A landscape with many valleys, sampled at points; each row gives a point and its height.
A ball rolls from a point to whichever of its 2 nearest points has the largest drop for the distance, and stops where none of them is lower. Distance is the straight distance between rows; heights are no part of it.
(1141): 4  -24  -4  32  3  -13  -2  19  40  -24  -32  12  16  5  -37  40  27  49  -31  5  -15  -16  -19  -7  -3  15  7  0  10  -5  -22  -7  30  height 296
(1226): -4  5  4  37  10  -11  10  16  -26  -1  9  -20  -24  23  -22  -7  5  7  8  15  -4  -13  -35  -25  -39  -29  12  9  6  -39  25  34  -20  height 451
(285): 0  15  -1  -43  12  -7  -5  -3  -2  -16  4  -19  5  11  17  30  -32  20  34  -8  10  18  10  -2  33  -9  -21  -25  0  18  -27  -3  21  height 362
(1072): -12  -27  -19  10  -8  -5  -27  14  43  -23  -19  -1  19  -11  -28  36  16  28  11  -2  -3  -40  -8  4  9  10  -13  0  18  2  -36  -25  32  height 319
(1009): -45  -26  -19  -5  -7  45  24  27  34  -29  -4  5  -19  -15  -9  -41  -14  10  25  7  -10  -12  33  -19  5  -7  -22  34  -22  -1  -7  -19  -30  height 483
(1051): -39  11  -11  15  48  0  -5  32  -6  16  -27  39  -25  34  0  -28  30  4  8  -30  -8  -5  -27  12  16  -1  -15  1  -3  -31  -6  -20  16  height 310
(1143): -25  -34  -12  -8  -32  20  22  19  22  -34  6  11  -20  -28  -3  -38  13  6  7  41  -12  1  51  8  18  12  1  12  -24  6  -5  -28  -14  height 457
(642): 31  7  -31  1  9  -25  7  -23  -19  6  4  -6  -7  16  5  33  7  19  -8  -4  19  8  -18  14  -3  9  -12  -42  27  -21  3  -19  37  height 580
(1366): 9  -6  -13  -4  -12  -13  -24  17  -43  -22  -38  7  10  22  16  -20  50  30  1  18  1  -8  -31  12  24  25  -10  -13  3  20  -4  -19  21  height 317
(500): 20  -9  -38  -11  -26  -2  -34  2  8  10  4  -9  8  -10  25  13  11  -32  22  2  30  -7  15  14  21  15  -28  -17  5  14  -29  -36  5  height 508
(753): 27  3  2  -32  -27  -27  -17  -38  -11  -23  18  -47  15  -11  5  -10  -2  -3  -4  2  21  0  30  -15  26  11  20  20  -7  26  6  24  -8  height 249
(1121): -20  -11  -28  -49  18  -7  13  -19  2  -23  4  -6  9  9  10  -13  25  18  -1  -22  2  3  29  8  30  2  7  6  -33  22  11  -2  -9  height 242
(1049): -31  -1  -11  -7  5  22  -13  -11  33  18  -7  22  -24  -22  -24  -23  -17  -10  11  -7  9  -4  24  -14  38  -2  1  39  9  -2  -38  4  11  height 221
(638): 2  20  0  -25  25  -9  -29  -22  16  17  -10  1  37  -6  12  21  3  -19  -4  -52  13  7  -8  1  6  7  -25  2  -17  8  0  10  21  height 298
(1145): -2  -5  -31  -11  20  -38  -8  28  -10  -36  -22  -13  11  55  16  30  26  1  18  -24  5  -1  -27  -34  -16  -33  -3  -7  -8  -24  9  11  -7  height 622
(1152): -16  -12  14  -3  28  12  -9  26  27  -10  -23  4  23  6  7  -5  -6  -22  -5  -33  11  6  -5  -38  -12  -16  16  38  -19  -2  9  21  -41  height 251
(1119): 12  6  2  15  11  8  47  -1  -6  38  4  22  -23  -5  -2  1  7  30  -34  13  -18  25  14  37  -7  18  -14  -53  -5  -34  25  -20  33  height 408
(21): -12  7  25  8  -7  -16  22  0  -18  -21  15  1  -6  22  -18  6  -11  10  -12  14  -30  -3  -18  -6  -8  -28  39  0  14  19  22  30  -23  height 511
(437): -35  -21  -12  -5  1  11  41  -15  38  11  17  8  -28  -24  -27  -10  16  28  -25  -6  -20  -8  46  0  12  16  10  17  -10  -24  25  4  14  height 39
(554): 10  15  2  20  7  -12  -12  29  -43  20  -18  -20  -4  19  -11  -55  41  21  -5  6  13  1  -20  -17  -5  -1  -16  29  -16  -39  22  34  4  height 398
(426): -8  14  5  -12  -14  11  -28  -36  8  28  6  3  10  -30  -24  -10  -22  1  25  -11  -9  -29  -1  8  26  29  -16  9  18  24  -48  9  44  height 741
(892): -43  -20  9  -2  26  23  37  -8  53  5  -3  14  -10  -18  -24  6  -2  30  -11  -19  -24  -6  24  -3  -8  1  10  -2  -8  -9  27  -3  -1  height 84
(44): -21  -2  -19  3  -26  23  21  23  11  -1  14  40  -43  -12  2  -30  -8  -45  -4  31  -8  15  35  21  29  -14  10  27  7  8  -23  -36  -31  height 309
(4): -11  9  -19  10  -36  10  3  4  13  5  14  37  -32  -14  -5  -8  -28  -46  9  29  -24  9  21  17  36  -13  -10  15  14  26  -53  -29  0  height 371
(827): -20  22  -4  -29  -2  -17  -16  -47  -17  6  12  -11  27  -4  -15  3  -23  -1  8  -40  -28  -21  -7  18  5  16  -20  -10  3  46  -3  -1  15  height 722
(1149): -8  -15  16  6  10  -1  13  21  -15  -13  -4  -14  -21  15  -21  -23  31  2  -14  18  12  -4  6  -30  10  -4  43  25  4  -17  26  40  -34  height 506
(1461): 8  13  -12  4  0  -3  20  -4  -24  -6  23  -20  -14  5  8  -1  -10  22  7  10  -6  11  10  -2  -5  -22  -18  -17  -13  -7  18  5  6  height 396
(1124): -18  46  15  -1  18  -6  8  14  -36  28  -9  -8  12  6  -9  -23  -47  -1  4  -39  -9  15  -21  -18  -27  -17  -31  24  -30  -5  12  53  -13  height 566
(190): -19  -15  -17  9  -34  32  37  15  -7  -11  16  8  -26  -19  12  -36  2  -1  6  38  -38  3  16  15  -7  8  -31  -13  -19  0  3  -41  -5  height 415
(548): -5  1  5  5  11  35  -40  -7  38  34  -14  28  -2  -26  -22  -22  -13  -12  13  -14  29  -6  -3  -7  17  8  0  37  13  -10  -43  13  22  height 269
(717): 8  13  9  9  5  24  -13  20  19  20  -3  3  -4  -10  -12  9  -47  -46  16  -12  23  10  -23  -8  -24  -30  -14  26  3  -1  -18  11  -18  height 416
(764): 22  -4  9  -5  -8  -10  -3  -24  5  -4  7  -36  -12  -26  -20  -12  -19  58  4  14  17  -2  33  -31  25  17  4  5  -7  -26  -7  43  27  height 492
(1473): -10  -25  -5  10  -13  -4  40  21  6  -17  27  -6  -39  -10  0  -30  35  9  -32  22  9  5  54  -4  12  -8  7  44  -15  -18  19  19  -24  height 157
(60): 34  19  3  -5  -30  -1  -25  0  -10  -1  23  -15  -7  -8  3  16  -59  -35  29  27  27  12  -3  -14  3  -32  -5  13  23  6  -34  20  -11  height 389
(898): 25  2  13  11  -8  -1  -1  19  10  -25  10  -23  22  6  26  54  -22  -10  -2  4  13  22  2  -24  -37  -31  -11  0  -3  -10  18  13  -28  height 387
(1315): 19  8  -30  17  -28  -20  -14  0  6  -11  13  -16  21  2  15  39  9  -27  -15  -6  9  -8  3  2  -20  -16  -35  20  -8  4  2  -17  -9  height 439
(1088): 11  7  19  22  -22  3  7  -2  9  7  13  23  3  -18  6  21  -28  -8  -13  25  -22  13  12  31  -4  -10  3  -18  10  27  -15  -6  10  height 499
(626): 33  -38  0  9  -12  -27  -18  8  32  -42  -24  -7  40  -6  -4  36  40  17  -32  16  27  3  4  -16  -11  37  19  4  -4  -5  -3  -8  -1  height 304
(1337): -13  -12  24  24  8  2  -3  5  -13  27  -7  -4  -7  5  -33  -22  32  -5  -26  16  -5  -16  -11  -15  4  11  40  19  13  -18  29  32  -23  height 514
(932): -6  -13  -14  9  13  -5  10  -22  26  3  11  -5  -13  -7  -35  17  5  -1  1  -1  -2  -16  -4  -4  -10  1  33  -8  21  -21  15  -2  -1  height 435
(1054): 2  -14  -2  5  11  -3  7  25  -13  -11  3  -13  -42  21  -2  -21  16  3  19  24  21  -6  -8  -24  1  -20  39  14  7  -34  16  11  -28  height 484
(1039): -31  11  8  -9  11  -3  3  -40  -20  14  9  21  22  10  -14  6  -9  0  -6  -21  -52  -19  -28  32  -3  4  4  -26  17  45  -4  -17  0  height 709
(1353): 25  19  2  14  -38  -20  3  -5  8  8  26  7  -7  -12  13  43  -39  -5  -1  25  -6  4  13  14  1  -11  -27  -18  26  15  -34  3  31  height 470
(1458): 4  -8  10  16  -12  16  50  -3  29  18  9  2  -21  -27  4  -8  -1  -9  -21  17  2  17  46  17  -15  11  4  -11  -6  -19  30  -12  -7  height 308
(972): 16  1  -37  -3  -17  -16  -35  4  5  11  -2  -11  35  -1  19  19  33  -37  5  -21  33  -12  -4  9  -11  2  -41  8  -5  -1  -11  -23  2  height 469
(1324): 22  0  -41  2  -15  -14  -14  -4  -15  16  2  11  -5  19  34  22  32  -18  13  -1  25  -4  -24  24  7  7  -25  -37  27  0  -5  -47  19  height 551
(264): 24  2  9  -15  -31  -12  -13  -2  -30  -20  -18  5  22  5  21  -26  35  -8  -19  25  4  17  23  8  34  20  -3  29  -13  38  -6  8  -7  height 414
(1389): 7  13  -5  -10  28  -15  -8  -3  -42  -16  -8  -26  -3  40  19  21  7  10  24  -15  10  6  -40  -15  -23  -28  -5  -28  1  -25  21  8  8  height 609
(491): -13  8  -9  29  12  7  -6  26  -15  11  -13  17  -12  14  -4  -28  24  8  8  1  -11  -15  -33  8  -7  1  -26  9  -2  -11  -9  -10  20  height 361
(451): 3  12  12  16  -1  21  0  22  -10  16  -16  46  4  -2  22  0  1  -21  -3  4  -10  7  -29  45  2  1  -20  -24  17  18  -14  -46  13  height 468
(1446): -18  29  26  15  11  -16  3  3  -17  0  -1  -22  24  7  -8  -8  -35  6  3  -34  -11  -1  -17  -30  -36  -15  -4  27  -19  -5  29  53  -34  height 553
(1403): -6  -17  20  2  15  3  1  24  11  -40  -9  15  -20  25  -5  19  -1  -28  17  20  -2  8  -17  -25  6  -27  66  -1  25  3  0  -2  -35  height 664
(197): 15  -2  -20  -42  21  -19  14  0  2  -21  16  -23  6  15  24  36  -11  -1  12  -18  21  21  21  -7  11  -34  7  -24  -12  -3  1  3  -5  height 321
(170): 13  11  3  -5  -37  -6  12  -12  -36  -22  34  -20  -7  -1  18  21  -52  36  27  26  -35  -2  -7  12  -4  -19  -35  -33  6  23  -27  11  27  height 423
(950): -22  17  4  -8  23  16  -6  -1  12  26  -9  45  -10  7  8  5  -10  -24  4  -12  -17  3  -8  38  36  6  6  -28  16  13  -23  -35  12  height 526
(338): 15  -9  -34  -24  -20  -26  -29  16  -21  -32  -25  -11  21  19  16  -21  42  4  11  10  8  -3  -3  -6  36  5  -13  14  -6  28  -15  -15  -1  height 359
(369): -10  28  12  -22  11  17  -16  22  -35  1  -11  -3  -4  12  9  -29  -20  -1  47  -19  3  8  -26  -5  4  -3  -24  -9  -14  13  -16  9  -1  height 509
(1325): 8  -8  -18  15  -7  10  -6  -39  7  23  16  -17  18  -38  -13  4  18  10  -13  -26  7  -31  15  21  -21  39  -27  -15  -3  -15  15  -26  36  height 507
(1166): 2  -11  -24  -47  30  -22  6  -2  13  -30  0  -11  21  24  30  21  10  -1  -13  -38  17  17  20  -30  23  -25  15  0  -35  8  3  15  -13  height 285
(1000): 17  1  -13  -19  26  -7  19  -1  -1  -7  16  -19  -21  9  21  -1  -6  5  6  6  25  30  23  -14  8  -20  10  -21  -18  -23  14  4  -2  height 358
(1306): 43  4  0  -10  6  -6  2  -13  -4  20  10  -6  -8  -17  18  -9  3  -3  -12  10  25  26  23  8  14  20  16  -22  -1  -7  3  5  8  height 323
(1222): 6  6  10  -18  13  11  -16  12  13  22  -13  34  -23  3  21  -5  -6  -30  18  2  16  23  9  16  34  2  37  -26  22  0  -36  -41  -6  height 577
(337): 12  20  -20  5  14  -33  4  -10  -34  2  5  -5  -15  38  14  28  14  18  15  -9  2  -7  -41  6  -8  -28  -25  -24  14  -28  10  0  33  height 596
(526): -10  -3  17  6  -14  15  10  -30  -14  22  13  21  3  -10  -12  -13  -3  -5  -13  18  -48  -18  -15  38  -19  21  15  -28  18  34  10  -28  -6  height 690
(306): -4  5  34  -2  -17  9  5  -40  -9  0  28  -38  14  -34  -6  10  -56  52  20  -2  -20  -17  -1  3  -16  -1  -10  -20  -4  9  -12  26  26  height 464
(450): 38  -20  16  9  -15  11  27  -4  10  7  8  -7  -6  -30  20  -12  8  -4  -30  24  32  21  55  -1  -4  20  24  4  -9  -16  23  13  -22  height 246
(1031): -13  -14  7  -5  19  19  58  0  26  31  4  19  -22  -10  4  -13  13  13  -28  -1  -4  24  34  21  -3  23  -3  -30  -21  -31  38  -18  -5  height 357
(1312): 11  7  19  -16  -11  0  -15  11  -28  1  -18  19  14  0  12  -45  17  -43  -26  -4  12  25  9  1  18  3  0  43  -23  34  1  13  -36  height 471
(1002): -1  4  -17  30  -18  3  9  -17  21  15  14  2  18  -24  3  12  15  6  -19  -13  -16  -24  2  25  -33  11  -51  13  -9  2  6  -23  32  height 486
(1150): 14  5  14  24  20  -13  17  18  -37  0  -25  27  0  33  24  -15  43  4  -52  8  0  24  -21  4  3  7  -2  0  -11  -14  31  6  5  height 303
(662): -37  9  -33  3  46  -10  -12  14  7  24  -15  25  -23  31  -9  -10  27  -13  6  -46  -3  -13  -15  -7  8  -17  9  18  -7  -32  -2  2  6  height 256
(1387): 12  -27  -29  7  7  -11  23  -30  54  3  19  -8  -14  -21  -32  30  7  8  -20  -9  30  -8  31  -5  -13  15  36  -5  21  -40  24  -2  -2  height 412
(180): -39  -26  -7  -4  -12  39  7  2  44  5  4  36  -34  -13  -5  -33  -7  -36  11  15  -3  -2  31  11  16  -6  29  31  7  -7  -8  -26  -35  height 231
(135): 21  19  0  -16  18  -8  -14  -30  4  30  4  7  0  -11  5  2  3  -8  -7  -25  17  20  14  -1  31  4  -8  7  -5  2  -2  12  35  height 349
(1342): -13  26  -23  12  1  -20  -16  -20  13  19  7  11  -18  2  -25  1  3  -5  -1  -21  -19  -23  -7  -5  19  -19  -18  43  13  4  -26  16  32  height 479
(404): 19  18  13  -27  -32  -12  -32  -16  -46  -24  8  -48  19  0  5  -24  -24  -9  26  4  18  -12  -1  -21  8  -11  10  33  -1  20  5  38  -18  height 301
(839): -7  7  -27  31  4  -5  30  -14  11  -2  15  0  -1  -1  -4  7  22  18  -31  -10  -16  -2  15  17  -24  -10  -44  13  -20  -18  30  -13  31  height 466
(55): -6  24  8  11  -20  -2  33  -19  -5  -6  29  -5  2  -15  -10  -7  -33  -2  -14  3  -39  4  18  -5  -22  -21  -16  40  -13  24  13  27  -3  height 472
(239): 28  2  18  5  5  -5  -5  13  -43  13  -29  -8  4  11  3  -42  47  24  -28  18  14  10  -13  1  22  25  -7  4  -13  -5  17  27  16  height 360
(782): -12  8  -7  -40  31  2  -12  -8  15  16  -17  10  27  -8  26  25  6  5  10  -44  11  15  8  12  21  18  -38  -26  -17  18  -11  -23  24  height 248
(238): -17  -10  20  -22  -9  14  1  -27  -14  5  -6  10  8  -5  -17  -31  10  -1  -1  16  -20  -8  7  18  18  42  15  -18  4  36  16  -19  -9  height 666
(683): 34  26  -14  3  -19  3  -31  8  -1  25  10  -15  -8  -10  -12  21  -50  -51  23  -7  34  2  -14  -12  -14  -32  -21  31  17  -12  -30  17  -7  height 422
(1232): -53  -12  -16  -13  -9  41  19  -23  47  17  2  50  -44  -21  -13  -38  -17  -16  -12  -4  -17  -8  48  -5  30  0  11  35  -1  -15  -25  -10  -8  height 154
(976): 25  -5  -30  12  -24  -18  6  17  7  -22  30  -26  -3  2  21  45  -4  -27  -1  13  18  12  28  -3  -26  -27  -19  -1  -2  -10  14  -18  -20  height 413
(857): 25  -24  -44  -4  4  -31  2  -13  32  -6  9  -20  4  3  -1  47  29  13  -17  -17  48  -1  23  -13  -7  10  12  -9  -10  -40  12  -12  9  height 386
(1329): -34  -17  7  -2  -8  20  56  2  30  15  18  15  -35  -16  -16  -23  10  10  -35  -3  -12  -9  56  -11  12  3  1  51  -16  -23  30  27  -15  height 93
(515): 1  -5  44  11  31  8  14  39  -20  7  -34  37  -5  22  8  -20  29  15  -27  22  -13  20  -19  4  13  2  25  -16  -2  -16  20  0  1  height 365
(1023): 30  -25  7  40  -2  -14  -5  19  29  -31  -23  2  11  -8  -9  46  24  35  -25  23  12  -1  -20  -15  -27  8  17  -12  9  -25  -11  1  18  height 276
(65): -12  3  -9  7  6  -20  -14  -25  15  -4  -2  -3  1  16  -24  22  8  -7  -10  -15  -18  -18  -20  -9  -1  -1  19  14  18  12  0  10  3  height 456
(262): 5  -9  -1  -1  -13  -2  -23  20  29  -21  -6  2  3  -6  4  14  2  -12  23  13  14  7  10  -9  21  -5  2  -4  7  15  -18  -24  -6  height 696
(241): -17  26  7  -15  -6  -2  -31  13  -34  7  -29  9  16  22  7  -11  -19  -10  43  -17  -14  -8  -50  10  -7  3  -9  -4  17  35  -36  19  3  height 485
(421): 2  -13  3  13  -16  14  -19  -1  -10  -19  12  -22  15  4  -2  9  -6  -2  20  8  0  -17  -24  11  -37  5  5  -15  14  22  20  -18  -20  height 576
(1020): -22  36  -22  -5  -22  -18  -12  1  -6  7  4  0  12  0  -14  3  -6  -2  10  -34  -25  -23  -7  0  9  -17  -60  36  -9  17  -50  20  37  height 498
(1445): 29  1  22  -9  -18  1  5  -7  -5  -25  23  -22  16  -8  21  30  -27  -28  4  16  11  27  18  -7  -23  -12  20  0  9  19  24  15  -40  height 354
(510): 15  -23  -6  6  -6  2  -19  16  -11  -20  -29  -4  12  0  8  -7  33  32  8  24  12  -6  -15  15  6  35  -10  -31  4  8  -11  -42  18  height 277
(77): -19  -9  -20  -40  27  -3  3  -7  -1  -7  -18  3  12  13  19  -4  25  12  12  -31  -5  11  3  16  12  18  -16  -28  -24  11  9  -33  8  height 187
(1388): -4  0  20  -2  7  3  -2  -19  -8  3  9  -25  -6  -17  -23  -14  -18  63  23  8  -10  -14  -5  -16  1  12  -1  -9  0  -7  -11  34  41  height 477
(653): -18  10  -6  8  28  31  -26  28  28  30  -13  23  -12  4  -14  10  -28  -48  24  -30  17  -7  -30  -8  -13  -22  2  13  18  -11  -26  -21  -21  height 370
(1412): 33  -33  9  17  -7  -3  -9  16  -7  -38  -20  -12  9  4  27  1  27  24  -3  37  29  11  -12  0  -20  25  3  -32  2  -5  13  -20  2  height 227
(1482): -10  4  8  17  17  29  -29  25  53  27  -15  36  -7  -15  -19  18  -20  -25  16  -11  17  -7  -19  1  15  -4  -9  16  18  -11  -49  -10  16  height 318
(691): -6  -5  -11  26  -26  29  35  14  5  26  18  11  -43  -24  8  -25  -12  -19  1  34  -15  8  29  19  -19  -1  -15  -16  -8  -23  2  -25  0  height 366
(1378): 12  -4  6  -14  38  -16  6  -11  -22  -2  -16  -14  5  33  5  13  8  19  4  -15  10  13  -34  -19  -15  3  32  -41  -2  -20  22  10  1  height 621
(671): -1  -25  16  -28  -7  7  -5  -8  -6  -12  -19  11  2  -2  -1  -16  7  1  0  27  10  11  3  11  28  35  46  -40  13  26  -2  -28  -20  height 645
(372): -15  -6  39  36  7  22  9  15  4  29  -11  16  4  -5  -24  -22  20  -7  -38  11  -22  -10  -1  3  -22  4  15  28  -4  -12  25  22  -17  height 491
(1197): -13  27  -5  -17  0  1  9  -21  -37  21  16  -7  -28  6  -9  -35  -9  10  17  11  -27  -2  -1  5  17  8  -19  -11  -4  -1  0  18  24  height 434
(1339): -2  -10  23  19  -13  -16  2  -20  -30  -28  17  -24  3  24  -14  30  -21  16  0  12  -31  -21  -39  -10  -42  -28  32  -4  25  14  21  29  -23  height 527
(185): 0  -10  32  6  15  10  1  17  21  -15  -20  12  -3  -4  -5  19  -19  -2  2  16  -1  15  -8  -12  9  -9  36  3  14  2  -14  8  0  height 679
(1238): -16  13  -18  -8  -26  10  -6  -9  -9  -7  2  8  -12  -7  -7  -35  -12  -20  20  21  -34  -16  2  0  27  3  -12  16  3  41  -34  -15  6  height 421
(512): -10  18  2  27  -1  14  -1  24  -30  19  -7  32  -5  13  8  -13  -7  -21  14  -10  -23  -14  -61  36  -24  -11  -27  -10  15  7  -17  -28  4  height 411
(507): 12  8  9  1  -30  4  -32  -36  -12  3  24  -40  40  -14  2  28  -20  -17  21  -17  14  -24  -18  8  -24  6  -4  -5  18  18  -4  -2  -3  height 598
(1244): 13  24  10  -28  -10  -16  11  -7  -29  -24  19  -12  -13  8  19  13  -48  20  31  28  -10  26  15  -1  31  -18  -12  -29  7  27  -21  7  20  height 393
(834): 9  -12  17  -19  39  5  -32  -35  -13  7  -16  -31  29  4  -6  4  2  8  21  -19  20  -8  -37  -14  -8  38  34  -38  13  -7  8  4  -1  height 633
(771): 21  -5  8  24  8  3  5  40  -7  -22  -13  -5  3  10  24  9  12  10  5  23  13  10  -17  2  -30  -7  -9  -25  -9  -18  16  -26  -5  height 165
(605): 21  3  2  -15  2  1  -28  -42  -9  19  18  -44  22  -17  -10  -2  -12  -10  20  -14  34  -18  -1  -4  -4  28  23  -12  15  -12  19  3  -5  height 620
(1433): -28  17  -8  -18  -29  -1  -13  0  -37  -5  -9  13  6  23  -1  -34  -9  -7  40  -4  -33  -35  -41  25  7  1  -14  -1  14  52  -34  -2  3  height 460
(447): 13  -5  2  16  -4  3  -18  -24  -1  19  6  -30  27  -28  -18  -19  30  2  -26  -19  19  -32  26  -1  -15  42  -5  19  -8  -31  33  -10  13  height 530
(730): 25  12  14  -7  -33  6  -20  -8  -29  -5  15  -30  -9  -15  2  -22  -40  -15  30  39  20  2  5  -16  8  -3  11  15  10  19  -18  28  -18  height 348
(1372): 2  -11  29  5  -16  21  -10  11  -17  -21  -9  -16  31  -21  9  -14  -5  32  15  22  -11  -8  -3  6  -25  16  -15  -15  -11  31  15  -10  -11  height 554
(195): -40  13  17  -6  2  -10  37  -10  -18  -4  15  -8  2  7  -18  -13  -19  10  -8  -3  -45  -8  8  -4  -14  -9  0  12  -14  29  22  30  -29  height 493
(1247): 21  -24  8  0  -24  21  25  32  12  2  19  -5  -21  -26  25  -43  30  -8  -37  25  35  20  63  -2  1  4  16  38  -26  -27  15  21  -32  height 222
(14): 12  -16  18  -18  6  4  11  9  19  -3  -24  35  -19  -1  10  0  -6  -10  -4  20  7  31  12  28  31  28  62  -46  21  7  -10  -36  -8  height 619
(485): 38  -5  28  -24  -26  -11  -3  -32  -17  -24  10  -21  29  -20  21  8  -8  -17  -23  19  24  15  22  -4  -3  22  35  -2  4  29  22  15  -28  height 306
(1105): -6  8  40  10  -9  -16  -8  -15  -22  -26  16  -40  33  0  -16  15  -32  23  -7  -15  -23  -18  -13  -27  -34  -11  25  20  0  2  24  53  -18  height 541
(76): -17  -10  -26  -17  23  -24  -5  31  8  -30  -20  11  5  58  15  39  22  -28  10  -20  -7  -5  -13  -16  11  -28  20  -15  -5  -3  6  -36  -28  height 636
(70): 41  -26  -6  -6  12  -21  -9  8  45  -17  -27  7  19  -1  21  41  15  4  -38  -5  43  31  23  -26  6  19  37  -13  -4  -13  -20  -4  -6  height 334
(290): 2  22  12  18  8  16  14  -2  13  18  19  8  0  -19  -8  10  -52  -16  -7  -8  -8  19  -11  -9  -36  -30  -23  19  -1  2  5  21  -7  height 447
(175): -12  4  -2  7  34  -14  -4  19  8  15  -13  26  -7  28  -8  -10  12  -36  -17  -30  3  8  -14  -24  4  -32  26  41  -6  -20  6  22  -17  height 186
(1428): -13  0  -1  31  2  12  46  -9  -1  32  26  -3  -11  -16  -9  2  1  33  -22  13  -44  -7  8  23  -26  -3  -27  -23  -9  -29  19  0  31  height 442
(788): 10  14  22  -7  -28  -2  -8  -30  -2  6  30  -7  12  -12  2  36  -43  25  15  7  -9  -13  -12  18  -5  -2  -23  -37  16  15  -41  11  39  height 446
(1347): 5  16  8  -12  19  -7  -16  -2  -1  1  -13  -11  27  2  17  3  0  -32  -1  -27  6  11  -15  -19  -15  -6  3  5  -16  3  15  9  -22  height 302
(549): -27  16  -5  -9  -15  8  -32  -42  -9  20  2  -4  23  -16  -26  -20  -6  -10  21  -23  -23  -46  -8  16  9  29  -9  12  4  37  -20  8  9  height 732
(1418): -47  -22  20  -10  22  7  26  -10  46  -17  -14  18  15  -2  -31  6  7  21  -27  -27  -30  0  9  0  -3  18  33  4  -6  15  21  9  -16  height 114
(608): -10  -17  -12  -15  26  -8  -3  18  21  -23  -6  8  -4  37  4  43  -12  -25  23  -7  -2  0  -22  -17  3  -28  39  -22  17  -2  8  -23  -39  height 650
(1401): 4  29  7  -4  -1  4  -23  9  -24  22  -27  16  11  1  -6  -44  -9  -36  -4  -19  12  10  -16  -6  -3  1  -26  48  -15  17  -9  23  -21  height 513
(518): -20  -6  23  41  5  21  32  10  7  36  21  16  -1  -16  -20  -5  6  12  -36  6  -50  -10  -12  15  -47  -15  -14  7  -7  -18  29  7  6  height 465
(136): -10  1  16  -12  4  18  -10  25  -12  -14  -12  -11  15  -10  11  -34  -1  21  23  4  5  9  -4  -4  8  14  -20  -1  -22  16  -5  -3  -9  height 534
(1052): -3  -11  10  17  16  11  -18  21  50  4  -20  26  -2  -13  -9  24  0  22  9  -5  7  -8  2  9  14  9  0  -10  19  -16  -39  -23  38  height 350
(1011): 27  -29  -34  -11  18  -23  1  7  42  -4  -1  7  -3  11  18  39  23  9  -24  -9  40  18  23  -12  16  -8  28  -15  -18  -24  -7  -16  0  height 363
(1254): 1  7  -4  37  5  -2  10  16  -44  17  14  -29  -23  19  -16  -20  25  24  -10  17  -2  -16  -7  -10  -24  -8  -18  20  -6  -42  33  31  3  height 426
(1128): 29  6  -2  16  18  -19  12  17  -39  -8  -10  11  7  30  44  18  28  26  -26  20  4  27  -38  5  -18  -9  -10  -33  0  -16  31  -15  9  height 238

Two balls start at each pair of points below. Name the first point that both come to, or write -.
(1197) and (170): (197)
(1403) and (262): (500)
(1378) and (185): (1389)
(1312) and (1149): (771)

Where does a ball stop that starts at each point below?
(1054): (771)
(834): (1232)
(1020): (1023)

Call two points neighbours if one is among the 2 nearest of the other. Go from one point of each pair to the other, from neighbour to neighbour, staying as low as possible. Name the highest point that can't be avoided.
(753) and (437): (1009)
(1232) and (1023): (1052)
(753) and (1232): (683)
(77) and (1306): (135)
(175) and (77): (1347)
(1306) and (771): (1401)
